Points, in no order, along strands that fork, close into loops and pass close to each other.
Two points are linked if the straight distance between their rows is under 4.87. Some points are linked to none.
Bele: [-0.13 -0.10  1.13 -1.18  1.05  1.38  0.64  1.99  1.35 -3.03  0.79 -0.16
  2.02  0.75  0.41  1.04 -1.74 -0.69  0.01 -2.11  2.06 -3.71  0.39]
masol: [-0.57  0.56 -2.23  0.38  2.74 -4.51 -1.57  0.74 -0.88  0.71  2.15 -1.88
  2.43 -1.24  1.05  1.04  0.44 -0.95  0.58 -0.52  1.13  1.20  0.75]
zovi: [-0.33  1.79 -1.28 -0.11  0.83 -4.57 -0.11 -0.32 -0.60  5.11  2.74 -1.45
  0.16 -2.09 -1.28  2.50  1.64  0.42 -0.88  1.25 -0.99  3.98  0.25]
rol: [ 0.55  3.43  1.83 -1.50 -3.33  1.78  3.33 -1.63 -0.27  0.13 -0.41 -0.48
 -0.54  3.65 -3.31 -2.23  2.72  1.90  0.04  3.79 -3.26  2.38 -1.06]
Dipok: [ 0.35  1.94  0.26  1.04 -0.35 -2.65  1.24 -1.39  0.09  5.39 -0.10  0.10
 -0.27 -0.51 -1.49  2.17  1.45  2.09 -0.91  1.01 -3.21  3.98  0.93]
pugov: [-2.60  1.32 -0.75 -1.31 -0.33 -0.53 -0.44 -4.80 -1.66  2.24  1.78  0.85
  0.21 -4.52 -1.47 -3.06  1.47 -0.76  0.93 -0.25  1.01  1.07 -4.79]
duti: [ 2.64 -1.67 -4.49  0.45  2.91 -4.82 -1.79  2.98  0.22 -1.27  1.11 -0.26
 -0.55  1.21  4.37  1.15 -1.34 -1.99  1.39  0.93  0.83  3.40  2.27]
mebi: [-1.42 -0.15 -1.93  0.56  2.16 -2.67 -1.72 -0.21 -1.04 -0.45  1.84 -1.41
  2.59 -1.56  0.64 -0.28  0.26 -0.32  1.19 -1.11  1.90 -0.29 -0.03]
vun: [ 2.98 -0.70  1.65  0.11 -0.17  0.43  2.23  3.08  0.23  1.77  1.28 -3.03
 -3.10  1.45 -3.86  1.73  0.11  0.21 -1.63 -0.85 -4.42 -0.27  1.25]
Beduv: [ 3.42 -0.96  1.02 -0.57  1.76 -1.32  2.01  3.94  1.08  0.92  1.63 -2.40
 -2.43  1.11 -2.81  2.20 -0.56 -1.17 -1.51 -1.58 -2.95 -0.38  1.21]
Pivu: [-2.48  1.92 -0.07 -0.87 -1.28  0.84  0.11 -5.99 -1.44  1.44  0.44  2.04
 -0.50 -4.26 -2.06 -3.75  1.57 -0.50  0.70  0.57  0.93  0.58 -5.10]
Mag: [-1.61  4.04  2.28 -0.07 -1.08  2.49  1.72 -5.05 -0.83  2.45 -5.20  1.67
 -0.64  2.14 -1.77 -1.93  3.45  3.00  0.05  3.52 -0.69  0.31 -0.17]
muz: [-0.56  3.72 -0.48 -0.49 -0.62 -1.56  1.67 -3.82 -1.17  4.70 -0.58  0.37
 -1.05  0.35 -1.53  0.68  3.29  3.10 -0.40  2.98 -2.68  4.08  0.93]
nomi: [ 4.43 -4.89 -3.75 -0.86  1.59 -2.83 -1.27  4.08  1.31 -1.81 -0.07  1.70
 -3.32  2.33  4.89 -0.51 -2.44 -2.15  1.68  0.22 -1.21  3.35  2.91]
sugi: [-4.05  0.81  4.22  1.11 -1.78  5.55 -1.26 -1.37 -0.23 -1.45 -2.90  2.66
  2.89 -0.97 -0.06 -0.98 -0.35  1.40 -0.31 -1.59  2.32 -2.76 -1.73]
Vis: [ 0.08  0.61  3.92 -0.65 -2.87  4.64  2.78  1.37  0.90 -0.12  0.27  0.54
 -2.41  2.07 -3.44  0.02 -0.42  1.63 -0.94  0.08 -0.65 -2.40 -1.07]
Zuv: [ 3.01 -0.82 -0.15 -1.91  2.40 -0.25  1.66  3.76  1.78 -4.18  2.19 -1.42
 -0.89  1.98  2.41  2.36 -2.86 -2.27 -1.15 -2.88 -0.80 -0.98  1.54]
revo: [ 1.88  0.03 -0.78 -4.46  1.67  0.35  2.36  2.64  2.62 -4.34  4.18 -0.89
 -0.90  0.98  0.23  2.27 -0.80 -1.82 -2.00 -1.41  1.45 -1.82  0.22]
numuk: [-1.65 -1.71 -2.72  3.05  1.55 -1.11 -2.82 -1.42 -1.71 -1.21 -0.53 -0.76
  2.13 -1.34  2.40 -1.32 -0.95  0.27  2.35 -0.82  2.84 -2.10  0.68]
taled: [ 2.32 -2.24 -4.37  0.48  2.16  0.12 -0.66  2.99  0.73 -4.89  1.51  0.84
 -1.61  1.67  4.94  1.08 -4.35 -1.33  0.55 -0.29  1.30  0.76  2.37]
Fulet: [-1.69  0.54  1.90  0.51 -0.07  0.83 -0.03  0.34  0.82  0.37  0.19  0.76
  2.54 -0.79 -1.21  0.63 -0.36  0.81 -0.22 -0.94  0.78 -0.99 -0.32]
vivos: [ 2.71 -1.54 -2.99  0.05  2.89 -3.52 -0.98  2.89  0.58 -2.56  1.07 -0.50
 -0.11  1.75  3.60  1.28 -1.92 -1.89  1.03 -0.50  0.27  1.74  2.03]
Rebe: [ 1.15 -4.91 -1.67 -0.55 -0.91 -7.32 -1.74  2.53  0.63  4.23 -1.89 -0.32
 -0.81  1.32  3.61 -1.90 -0.64 -1.81  4.31  1.20 -1.77  4.06  2.19]
zokid: [-0.55 -0.69 -4.06  1.91  1.76 -5.36 -3.05 -0.42 -2.87  1.37  1.13 -1.83
  1.29 -1.78  3.35  0.34 -0.15 -1.09  2.53  0.09  1.74  0.96  0.61]
kazog: [-2.53  1.31 -0.22  0.33  0.69 -1.66 -1.39 -2.03 -1.00  1.77  1.40 -0.33
  2.50 -3.05 -0.50 -0.09  1.01  0.32  0.16 -0.58  0.70  0.74 -0.75]
gis: [-1.13 -1.58  1.57  3.24 -3.03 -1.87 -2.40 -1.60  0.59  2.11 -5.42  1.74
  3.55 -0.40  3.78 -0.41 -1.16  0.14  2.03 -0.19 -2.02  1.16  0.44]
kevut: [-2.08 -1.21 -1.29  2.26  0.90  1.05 -2.30 -0.85 -1.12 -2.27 -0.18 -0.73
  3.01 -0.91  1.54 -1.43 -0.91  0.75  2.02 -1.41  3.09 -3.23  0.08]
Kiras: [ 0.77 -1.76 -6.45  1.27  3.63 -2.67 -2.37  0.34 -1.53 -2.09  1.68 -1.28
 -0.73 -1.07  4.68  0.12 -1.17 -1.41  0.67  0.41  3.10  1.53  1.39]
gur: [-3.31 -0.80  2.58  4.65 -3.13  2.70 -3.68 -3.09 -0.35  0.11 -6.71  2.50
  4.00 -0.14  4.26 -0.51 -0.45  1.70  1.49 -1.17  1.03 -1.38 -0.37]
Tulo: [ 2.21 -0.77  1.01  0.25  2.44 -2.86  0.68  3.21  1.37  0.37  0.30 -0.94
  0.73  1.07 -0.53  2.03 -1.27 -1.46 -0.57 -1.85 -1.47  0.24  0.75]
mam: [-0.17  1.34  2.97 -1.05 -4.49  4.58  2.80  0.92  0.92 -1.48  0.45  1.18
 -2.03  1.81 -3.88 -0.79  0.02  1.34 -0.46  2.26  0.34 -2.54 -2.18]
legag: [ 1.99 -0.77 -1.27 -0.46  2.94 -2.49 -0.36  2.90  1.04 -2.57  1.21 -0.83
  1.00  1.47  1.98  1.58 -1.88 -1.60  0.50 -1.20  0.35  0.44  1.60]
nurol: [ 3.54 -5.71 -5.41 -0.83  1.20 -2.37 -1.37  3.90  1.83 -1.38  0.63  3.17
 -4.15  0.78  5.06 -0.46 -3.38 -1.48  1.21  0.28  0.42  3.98  2.84]
gar: [ 1.02  0.00  0.34 -0.43  2.77 -2.08  0.24  2.56  1.32 -1.00  1.47 -1.01
  1.56  0.80 -0.03  1.68 -0.99 -1.18  0.02 -1.40  0.44 -0.42  0.92]
zopap: [-1.08  2.36 -2.08 -1.50 -1.52 -1.50  0.47 -4.10 -2.04  3.11  2.73 -0.32
 -2.18 -2.89 -2.92 -2.06  3.32 -0.17 -0.14  3.95 -0.49  3.36 -3.21]
zadi: [ 0.75 -1.34 -5.53 -0.61  3.53 -0.58 -1.18 -0.17 -0.69 -4.01  4.50 -2.55
  0.03 -1.20  3.93 -0.44 -0.27 -2.01 -0.04 -0.95  3.24  0.54 -0.12]
Vonir: [-0.57  1.57 -1.65 -1.20 -0.47 -1.80  0.82 -0.08 -0.46  2.75  3.99 -1.46
 -1.42 -1.30 -3.88  0.32  2.76  0.95 -0.62  3.37  0.12  2.61 -1.20]
duga: [ 4.87 -3.60 -2.71 -0.69  1.78 -3.27 -1.00  4.41  0.49 -2.72  0.70  0.29
 -2.34  2.32  4.13  0.11 -2.41 -3.04  1.44 -0.62 -2.07  2.86  2.69]
zev: [-3.94  1.84  3.18  0.52 -1.67  4.98 -0.65 -3.27 -0.08 -0.04 -2.81  2.94
  2.03 -1.72 -1.06 -1.87  0.78  1.68 -1.14  0.07  1.48 -1.30 -1.24]
Sisog: [-0.72  0.13 -0.40 -2.94  0.72  0.83  0.31  0.52  1.23 -2.78  2.98  0.05
  1.19 -1.25 -2.17 -0.10  0.33 -1.31 -0.84 -0.54  3.16 -2.91 -1.08]
pir: [ 1.94 -4.36 -6.40  0.35  2.00 -2.16 -2.12  2.86  1.22 -1.83  0.01  3.52
 -2.94 -0.46  5.02  0.33 -3.74 -1.35  0.39  0.76  2.44  3.13  2.46]
pubo: [-3.37  0.54  4.79  2.36 -1.88  5.39 -1.87 -1.62 -0.08 -1.03 -4.24  2.82
  3.10 -0.01  1.22 -0.14 -0.42  1.96 -0.53 -2.20  1.31 -2.34 -1.04]
pel: [ 1.68  1.09 -0.90 -1.99 -0.89 -1.01  2.45  2.23  1.14  1.28  4.34 -2.04
 -2.18  1.59 -4.74  0.77  1.97  0.80 -0.25  2.92 -0.64  1.72 -0.64]
Zof: [-2.37  2.08 -1.14 -1.36 -0.69 -0.89 -0.02 -4.51 -1.68  3.06  2.25  0.22
 -0.93 -3.99 -2.53 -2.12  2.23  0.02 -0.07  1.81  0.03  2.41 -3.01]
zamiz: [ 0.83 -1.62 -7.13  0.83  3.69 -1.13 -1.71 -0.01 -1.55 -3.10  3.37 -1.90
 -1.45 -1.61  4.72 -0.49 -1.43 -1.51  0.04 -0.25  3.46  1.42  0.46]
Dono: [-0.06  2.08  4.08  1.07 -1.02  3.65  0.90 -3.52  0.03  2.78 -6.15  1.75
 -0.84  2.48 -0.86 -0.28  2.85  2.93 -0.93  0.45 -2.10 -0.01 -0.06]
zodal: [ 0.91  0.37 -2.14 -3.45  0.76 -0.86  0.17  0.75  1.11 -1.43  4.70 -0.61
 -1.10 -1.61 -3.63  0.18  1.90 -1.94 -1.05  1.40  2.78 -0.75 -2.09]
ruvu: [ 2.83 -1.30  3.14 -1.43  0.72  1.35  1.44  4.38  0.48 -4.38 -0.36 -1.42
 -2.29  1.17  2.25  1.31 -2.73 -2.27 -1.78 -4.24 -1.76 -4.89  1.35]
Faz: [ 2.37 -1.02  1.29 -0.81  2.00 -0.53  1.02  3.84  1.18 -2.82  0.51 -0.98
 -0.33  1.66  1.20  1.70 -2.60 -2.07 -0.50 -2.83 -0.87 -2.07  1.26]
Lod: [ 2.63 -0.31  0.35 -2.01  2.41 -1.23  2.11  3.37  2.22  0.04  2.96 -1.87
 -1.36  1.36 -2.30  2.40 -0.35 -0.95 -1.40 -1.32 -0.58 -0.49  0.87]
git: [ 1.58 -0.37  3.63 -0.99 -0.74  2.84  2.46  3.11  1.11 -0.22  0.58 -1.25
 -2.41  1.08 -2.64  1.53 -1.24  0.16 -1.33 -2.21 -1.29 -3.85  0.11]
Vig: [ 0.88 -0.21  4.67  2.16 -1.65  3.88  0.54 -1.29  0.55  2.50 -5.34  1.24
 -0.69  1.00 -0.62  0.94  0.74  1.42 -2.00 -1.62 -3.55  0.03  0.04]
durud: [-4.32 -5.91 -1.43  1.07 -2.15 -2.11 -3.35 -1.00  2.39  5.28 -6.47  3.12
 -0.87 -1.27  4.05 -3.59 -3.54  0.39  4.59  1.30  2.37  0.17  1.60]
zit: [-1.13  2.33  0.03 -0.09 -4.03  3.02  1.13 -2.68 -0.48 -1.58 -0.12  1.54
 -1.07 -0.43 -3.91 -2.98  1.83 -0.22 -0.69  4.60  0.50 -0.71 -2.76]
paf: [ 2.22 -1.12  3.61 -1.60  0.32  1.64  1.76  4.47  0.79 -2.72 -0.27 -1.55
 -2.41  0.87  0.12  1.80 -2.18 -1.54 -2.33 -3.74 -1.76 -5.19  0.80]
lotep: [-3.83 -0.11  1.41  0.63 -1.03  4.63 -1.97 -2.11 -0.99 -3.08 -0.63  1.11
  3.25 -2.09 -0.32 -3.23 -0.27  0.34  1.04 -1.59  3.58 -4.06 -2.55]
vopep: [ 1.99  0.08  2.42  1.77 -1.50 -0.90  0.62 -3.37  0.68  5.47 -6.80  0.64
 -0.83  0.65  0.22  0.66  2.13  0.82 -1.20  0.16 -5.49  2.26  1.18]
lodo: [ 1.30 -0.33 -1.09 -2.80  2.08  0.65  1.42  2.12  1.51 -5.14  3.38 -0.90
  0.77  1.10  1.76  1.63 -1.75 -1.51 -0.92 -1.77  2.03 -1.95  0.89]
bara: [ 2.74  0.12  1.79  0.59 -1.58  2.05  2.33  1.94 -0.43  1.81  0.89 -2.74
 -2.65  2.45 -3.92  0.63  1.27  1.52 -1.19 -0.05 -5.42  0.47  0.61]
buli: [-2.11 -0.60  0.42  0.46  0.66  2.83 -1.28  0.19 -0.25 -3.83  0.19 -0.11
  3.08 -0.07  1.16 -0.64 -1.15  0.26  1.00 -1.71  3.53 -4.36 -0.19]
Der: [ 1.31  0.03 -0.14 -2.01  2.85 -1.37  1.25  2.49  1.99 -1.37  2.88 -1.20
  0.36  0.67 -1.02  2.41 -0.60 -1.36 -1.08 -1.35  0.82 -0.59  0.66]
tiniz: [ 1.02  1.04  0.73  1.40 -0.96 -3.94  0.31 -2.24  0.37  6.03 -2.28  0.78
  0.62 -0.39  0.13  2.40  0.96  0.94 -0.54  0.45 -4.19  4.35  1.08]
Borib: [-0.28  4.11  1.93 -1.07 -2.91  2.37  2.60 -3.26 -0.57 -0.10 -2.20  0.44
 -0.31  3.90 -2.37 -2.82  3.42  1.58  0.11  4.63 -1.87  1.52 -1.22]
Sozi: [ 1.07 -0.31  0.01  1.34  0.29 -6.56 -1.06  1.17  0.14  4.51 -0.56 -0.29
  1.85 -0.93  0.64  2.35 -0.34 -1.07  0.07 -0.29 -2.51  3.84  0.78]
Lene: [ 0.45  0.83 -0.02 -0.78  1.18 -1.59  1.32  1.60  1.32  1.84  2.85 -0.96
 -0.29 -0.29 -3.27  1.92  0.52  0.39 -0.66  0.11  0.21  1.18  0.19]
puduk: [ 1.80 -1.63 -3.01  0.05  2.22  0.64  0.28  2.47  0.69 -5.78  1.86  0.07
 -0.61  1.91  4.34  1.51 -3.68 -1.24  0.40 -1.29  1.45 -1.10  2.03]
napo: [-1.29 -0.16 -1.03 -2.01  1.61  0.24 -0.55  0.04  0.33 -2.44  2.84 -0.71
  2.20 -1.66 -1.11 -0.77  0.64 -1.24  0.10 -0.88  3.14 -2.09 -0.91]
ren: [-1.02  2.92 -1.47 -0.64 -0.25 -2.79  0.39 -3.85 -2.16  5.75  1.22 -0.43
 -0.87 -1.64 -1.23  1.43  2.69  1.96 -0.63  2.91 -1.89  4.58  0.67]
san: [ 1.80  1.25  3.77 -0.77 -3.18  4.66  2.86  0.92 -1.13  0.26 -0.74 -1.55
 -2.86  3.67 -2.96 -1.16  1.47  2.02 -1.32  0.32 -4.92 -0.35  0.09]
did: [-3.64  0.21  2.84 -0.69 -2.01  4.97 -0.79 -1.25 -0.27 -3.13 -0.22  2.00
  2.34 -2.02 -1.46 -2.51 -0.27 -0.32  0.03 -1.03  3.92 -4.56 -2.87]
kelo: [-1.30  4.06  2.02 -0.71 -1.99  2.03  2.12 -4.50 -0.85  1.04 -3.61  0.78
 -0.55  2.97 -2.30 -2.84  3.67  1.99  0.51  4.38 -1.24  0.59 -0.79]
musi: [ 0.71 -1.52 -5.81  1.65  2.92 -4.69 -2.80  0.18 -2.17 -0.19  1.01 -1.06
 -0.59 -1.15  4.43  0.14 -0.76 -1.41  1.78  0.87  2.72  1.45  1.45]
ter: [-3.42  0.11  4.14  3.11 -2.18  4.62 -2.83 -2.95 -0.63 -0.53 -6.08  3.05
  3.83  0.01  2.74 -0.41  0.37  2.01 -0.08 -1.85  1.30 -1.72 -0.94]
losab: [-1.68 -0.79 -0.11 -1.56  0.65  2.77 -0.62  0.14  0.21 -4.92  1.84 -0.15
  2.32 -0.47  0.46 -1.20 -0.61 -0.92  0.74 -1.64  4.12 -4.90 -0.78]
kidi: [-0.75 -1.51 -5.16  2.52  1.97 -4.72 -3.58 -2.13 -4.16  2.31  0.50 -1.74
  0.25 -2.65  4.11 -0.36 -0.82 -0.90  3.48 -0.37  2.46  0.56 -0.04]
sipep: [-1.08  0.66  3.08  0.42 -0.89  2.74  1.22  0.60  1.28  0.44 -0.77  1.05
  0.84 -0.05 -2.31  0.92 -0.41  1.40 -0.78 -1.12 -0.18 -1.27 -0.54]
siluk: [-3.56  2.43  2.13 -0.19 -1.29  4.00  0.48 -4.88 -0.45  0.99 -3.37  2.88
  0.67 -1.37 -1.42 -2.48  1.86  1.57 -1.08  1.46  1.13 -0.62 -1.12]
gan: [-3.13  1.04 -0.85 -0.36  0.50 -1.03 -1.17 -2.89 -1.76  1.58  2.08 -0.23
  1.73 -3.97 -1.18 -2.00  1.26 -0.20  0.70 -0.72  0.92  0.55 -2.58]
nokel: [-0.81  0.01 -1.87 -0.91  2.64 -1.22 -1.11  0.25 -0.19 -2.05  2.63 -1.53
  2.08 -1.10  0.42 -0.18  0.41 -1.07  0.38 -0.99  2.66 -1.09 -0.09]
kufig: [ 0.96  0.91  4.42  1.92 -1.32  2.83 -0.15 -3.73  0.25  4.21 -8.34  1.44
 -1.22  2.28 -0.04  0.03  3.24  2.12 -1.29 -0.29 -3.03 -0.21  0.40]
pemol: [-1.02  2.38 -1.78 -1.31 -0.97 -1.66  0.79 -2.39 -1.09  3.27  3.02 -0.63
 -1.75 -1.94 -3.08 -0.53  3.13  1.06 -0.56  3.86 -0.77  3.55 -1.18]
duge: [ 1.94  1.04  0.30 -0.52 -0.29 -1.23  2.51  1.78  0.78  2.91  2.95 -2.21
 -1.84  1.66 -4.09  1.12  1.46  1.66 -0.55  1.52 -2.78  2.51  0.08]
kuras: [ 0.62 -0.06  0.95  1.51 -1.21 -5.03 -0.38 -0.95  0.31  5.22 -2.43  0.73
  1.87 -1.11  1.03  1.66 -0.33 -0.26 -0.07 -0.23 -3.67  4.12  0.84]
keso: [-1.30  2.53 -1.39 -0.31  0.33 -4.26 -0.08 -2.41 -2.00  6.21  1.83 -0.76
 -0.04 -2.60 -0.99  2.65  2.47  1.07 -0.79  1.83 -1.67  4.61  0.58]
Dip: [ 0.05  1.33 -1.07 -1.50 -1.53 -0.73  1.44  0.23  0.63  1.17  3.74 -0.86
 -1.32 -0.09 -4.87 -0.10  2.20  0.71 -0.34  3.61  0.16  1.58 -1.43]
Vozim: [ 1.18  0.51  0.66  0.37  0.52 -1.87  1.64  1.60  1.22  3.23  1.55 -0.91
 -0.64  0.16 -3.18  2.19  0.27  1.06 -1.05  0.02 -2.08  2.06  0.43]
teniv: [ 2.81 -4.27 -3.38  0.13  1.04 -5.34 -1.65  3.06  0.85  0.68 -1.37  0.83
 -1.57  1.86  4.06 -0.79 -1.43 -1.90  3.16  0.83 -0.23  2.64  2.83]
Nul: [-1.65  1.23  1.97 -0.43 -1.63  3.25  1.73 -0.41  0.97  0.18  0.57  1.54
  0.20 -0.42 -3.59 -0.04  0.33  1.48 -0.92  0.71  0.60 -1.27 -1.04]
leko: [-3.08  0.00 -0.34  2.50 -0.12  0.00 -2.68 -3.70 -2.57  0.75 -0.95  0.52
  3.61 -2.99  2.12 -1.89  0.08  1.30  2.02 -1.75  1.02 -1.09 -0.99]
Zimo: [-0.11 -2.47 -6.04  2.49  2.39 -4.26 -3.61 -3.14 -4.32  3.28 -0.34 -1.28
 -1.24 -3.34  4.60 -0.54 -1.75 -1.33  3.98 -0.73  3.16  0.22 -1.14]
fop: [-0.12  2.14 -0.07 -0.25 -0.62 -1.14  1.84 -1.35 -0.31  3.79  1.37 -0.37
 -0.91  0.30 -2.72  0.70  2.20  2.71 -0.57  2.54 -2.45  3.77  0.32]
zemeb: [-1.05 -1.62 -2.85  3.04  0.82 -2.88 -3.23 -0.62 -1.37 -0.21 -0.96 -0.50
  2.21 -1.07  2.76 -0.23 -1.30  0.11  2.74 -0.12  1.87 -0.79  1.29]
difo: [ 0.14 -1.19 -3.95 -1.51  2.67  0.91 -0.41  0.00  0.01 -5.27  3.66 -1.52
  0.96 -0.35  2.73 -0.21 -0.92 -1.32 -0.08 -1.00  3.44 -1.29  0.40]
simaz: [ 2.18 -3.12 -6.02  0.97  2.39 -1.60 -1.64  2.67  0.62 -3.02  1.07  1.93
 -2.50  0.42  4.77  0.80 -3.79 -1.37  0.51  0.57  1.96  2.32  2.89]
vomi: [-0.69 -1.58 -3.04  2.69  0.67 -4.94 -3.07 -0.08 -1.65  1.14 -0.89 -0.36
  2.03 -0.97  2.96 -0.11 -0.96 -0.47  2.81  0.41  1.41  0.71  1.36]
dis: [-0.14  0.55  4.07  1.64 -1.40  3.65  1.02 -0.24  0.84  1.71 -3.05  1.19
 -0.10  0.58 -1.53  0.71 -0.05  1.74 -1.55 -1.31 -1.76 -0.69 -0.30]
ruma: [ 4.60 -3.43 -1.53 -0.68  1.86 -2.01 -0.37  4.48  0.55 -3.76  0.28  0.13
 -2.09  2.49  3.94  0.47 -2.96 -3.07  0.90 -1.60 -2.20  0.88  2.52]
Pepam: [-3.95 -0.82  1.00  4.80 -1.97  3.26 -3.69 -3.82 -1.81 -0.54 -5.28  1.92
  4.36 -1.65  3.71 -1.56 -0.63  2.07  1.61 -1.14  1.99 -2.45 -0.53]
mus: [-3.14  0.18  3.78 -0.27 -1.74  4.97 -0.28  0.20  0.46 -2.32 -0.83  1.70
  2.28 -0.48 -0.81 -0.53 -0.89  0.66 -0.42 -1.75  3.17 -4.46 -1.51]
rim: [ 2.56 -1.63  1.81 -0.55  1.16  0.62  0.82  3.81  0.80 -4.13 -0.70 -0.64
 -1.05  1.83  2.58  1.35 -3.17 -1.89 -0.26 -3.54 -1.02 -3.45  1.34]
bod: [-3.09  3.29  1.64 -0.08 -1.12  2.75  0.53 -5.61 -0.86  1.64 -3.96  2.32
 -0.25 -0.38 -1.69 -2.27  2.91  2.05 -0.66  2.83  0.22  0.00 -0.82]
Dezaf: [-0.89 -4.27  5.12 -0.50 -5.33  1.26 -3.21  5.30 -0.22 -0.56 -6.49 -0.91
 -1.29  0.37  0.26 -0.02 -0.67 -3.45 -3.94 -0.06 -4.73 -3.00  3.30]
Daz: [ 1.05  1.10  3.76 -0.58 -3.50  4.98  3.07  1.01 -0.24 -0.17 -0.14 -0.43
 -2.74  3.41 -3.20 -0.94  0.89  2.11 -0.75  0.93 -2.80 -1.03 -0.93]
sisad: [-0.72  2.01  1.55 -0.56 -4.64  3.92  2.23 -0.84 -0.11 -1.85  0.09  1.73
 -1.01  1.73 -3.87 -1.93  0.97  0.77 -0.56  4.12  0.50 -0.98 -2.15]
Tido: [-0.59  2.31  3.47  0.43 -1.64  4.55  1.83 -2.69  0.34  1.67 -3.87  1.74
 -0.98  2.18 -1.81 -0.83  2.12  2.97 -0.98  1.57 -1.34  0.18 -0.34]
Duso: [-4.15 -0.05  1.19  1.88 -0.83  3.69 -2.60 -3.46 -1.81 -1.43 -1.42  1.08
  3.46 -2.83  1.09 -3.62  0.13  1.31  1.64 -2.22  2.47 -2.89 -2.49]
veger: [ 3.33 -1.45  1.80  0.45  1.51 -2.64  0.23  3.54  0.88  1.68 -0.43 -1.85
 -1.01  0.38 -1.54  1.51 -1.13 -1.98 -1.30 -1.82 -3.99  0.60  1.31]
roba: [ 1.48 -0.04 -3.92  0.48  3.16 -5.81 -1.82  2.23 -0.60 -0.14  1.85 -1.55
  0.87 -0.11  3.64  1.34 -0.10 -2.05  0.94  0.41  1.35  2.91  1.99]
samil: [-0.47 -1.03 -2.30 -1.31  1.71  2.06 -0.51  0.22  0.21 -5.40  2.07 -0.97
  1.63 -0.09  1.92 -0.19 -0.98 -1.03  0.51 -1.47  3.79 -3.60  0.05]
Zut: [ 0.95  0.29  0.82 -2.28 -0.06  0.93  2.52  2.22  2.04 -0.57  2.78 -0.69
 -1.38  0.80 -3.69  1.25  0.02  0.28 -1.10  0.44  1.01 -1.89 -0.49]
tiba: [ 2.87 -0.21 -0.70 -3.13  2.97 -0.61  2.18  3.55  2.30 -3.91  4.19 -1.57
 -0.87  1.33  1.53  3.14 -1.73 -2.55 -2.05 -1.76 -0.14  0.31  0.97]
Tez: [ 0.87 -0.12  4.56  2.33 -1.82  2.41 -0.20 -2.68  0.78  3.40 -7.30  1.53
 -0.17  0.91  0.44  0.56  2.02  1.04 -1.75 -1.29 -3.77  0.30  0.14]
sav: [-2.21  1.73  0.03 -0.40 -2.15  2.22  0.29 -5.10 -0.96 -0.15 -0.57  2.14
 -0.46 -3.88 -2.80 -3.90  1.45 -0.73 -0.08  1.56  1.41 -0.34 -4.67]
Rek: [ 1.66 -0.86  4.31 -1.17 -0.62  2.53  2.09  3.93  0.53 -1.67  0.24 -1.93
 -3.64  0.86 -1.44  1.55 -1.30 -0.57 -2.33 -3.02 -1.75 -5.53  0.18]
metug: [ 2.51  1.27  2.47 -0.07 -2.37  2.51  2.55  0.84 -0.79  1.32 -0.15 -2.33
 -2.28  3.36 -3.53 -0.63  2.03  2.00 -1.11  0.40 -5.94  1.32  0.53]
Vas: [ 0.97 -0.23 -1.46  0.59  2.53 -5.30 -1.03  2.40  0.18  0.78  0.98 -1.52
  1.66  0.30  1.52  1.89 -0.40 -1.56  0.71 -0.17  0.28  2.08  1.40]
Zup: [ 0.69  0.96 -0.42  0.70  1.30 -5.62 -0.35  1.65  0.07  4.24  1.46 -1.27
  1.20 -0.90 -0.46  2.97  0.22 -0.33 -0.38 -0.12 -1.27  3.65  0.75]
mezop: [-1.22  1.68 -0.48 -0.18 -3.22  2.33  0.62 -3.60 -0.58 -0.81  0.49  1.86
 -1.11 -2.40 -4.14 -3.50  1.53 -0.94 -0.56  3.36  0.97 -0.76 -4.22]
vukap: [-4.15  0.38  1.67  2.96 -1.46  3.59 -2.99 -3.78 -1.49 -0.83 -3.41  1.65
  4.15 -2.34  1.98 -2.14  0.24  1.86  1.16 -1.84  1.63 -1.99 -1.34]
ver: [ 1.33  2.77  0.74 -1.18 -2.85  1.06  2.99  0.00 -0.06  0.56  1.34 -1.17
 -1.14  3.41 -3.60 -1.35  2.40  2.22 -0.15  3.28 -3.62  2.92 -0.72]
Bedup: [ 0.56  0.31  2.89 -1.43 -1.33  2.70  2.59  2.14  1.61 -0.46  1.28  0.04
 -1.97  1.28 -3.69  0.89 -0.74  0.88 -0.94 -0.44 -0.07 -2.90 -0.66]
Gidud: [-1.85  0.71  0.18  0.97  0.83 -1.50 -1.17 -0.34 -0.32  0.62  0.76  0.01
  3.05 -1.88 -0.35  0.33 -0.04  0.52  0.18 -1.02  0.82  0.06  0.08]
faf: [-1.46  1.66  2.88 -0.04 -2.31  4.53  1.76 -1.37  0.76  0.77 -1.54  1.85
 -0.61  0.77 -2.85 -0.81  0.87  2.24 -1.01  1.53 -0.35 -0.32 -0.92]
Fazak: [ 0.10  0.38  0.53 -2.91  0.48  1.23  1.69  1.81  1.97 -2.30  2.52 -0.10
  0.23  0.15 -2.47  0.98 -0.20 -0.92 -0.91 -0.59  2.29 -3.02 -0.84]
gik: [ 1.26 -0.74 -1.56 -1.19  2.07  1.10  0.84  2.12  1.09 -5.64  2.12 -0.51
  0.61  1.68  3.46  1.59 -2.87 -0.99 -0.04 -1.71  1.97 -2.46  1.57]

How many points has the smallest loop of links through each point below? Write - if it is on no loop.
mam | 18
buli | 13
did | 10
sipep | 9
Lod | 6

A piece is two or more points that can be reached from each other along the links. Count, over all rows, the pieces, the separate loops (a circle has one, a figure eight two, a Y none), the forks (points with three links) and the tips (points with one).
pieces | 4
loops | 7
forks | 10
tips | 4
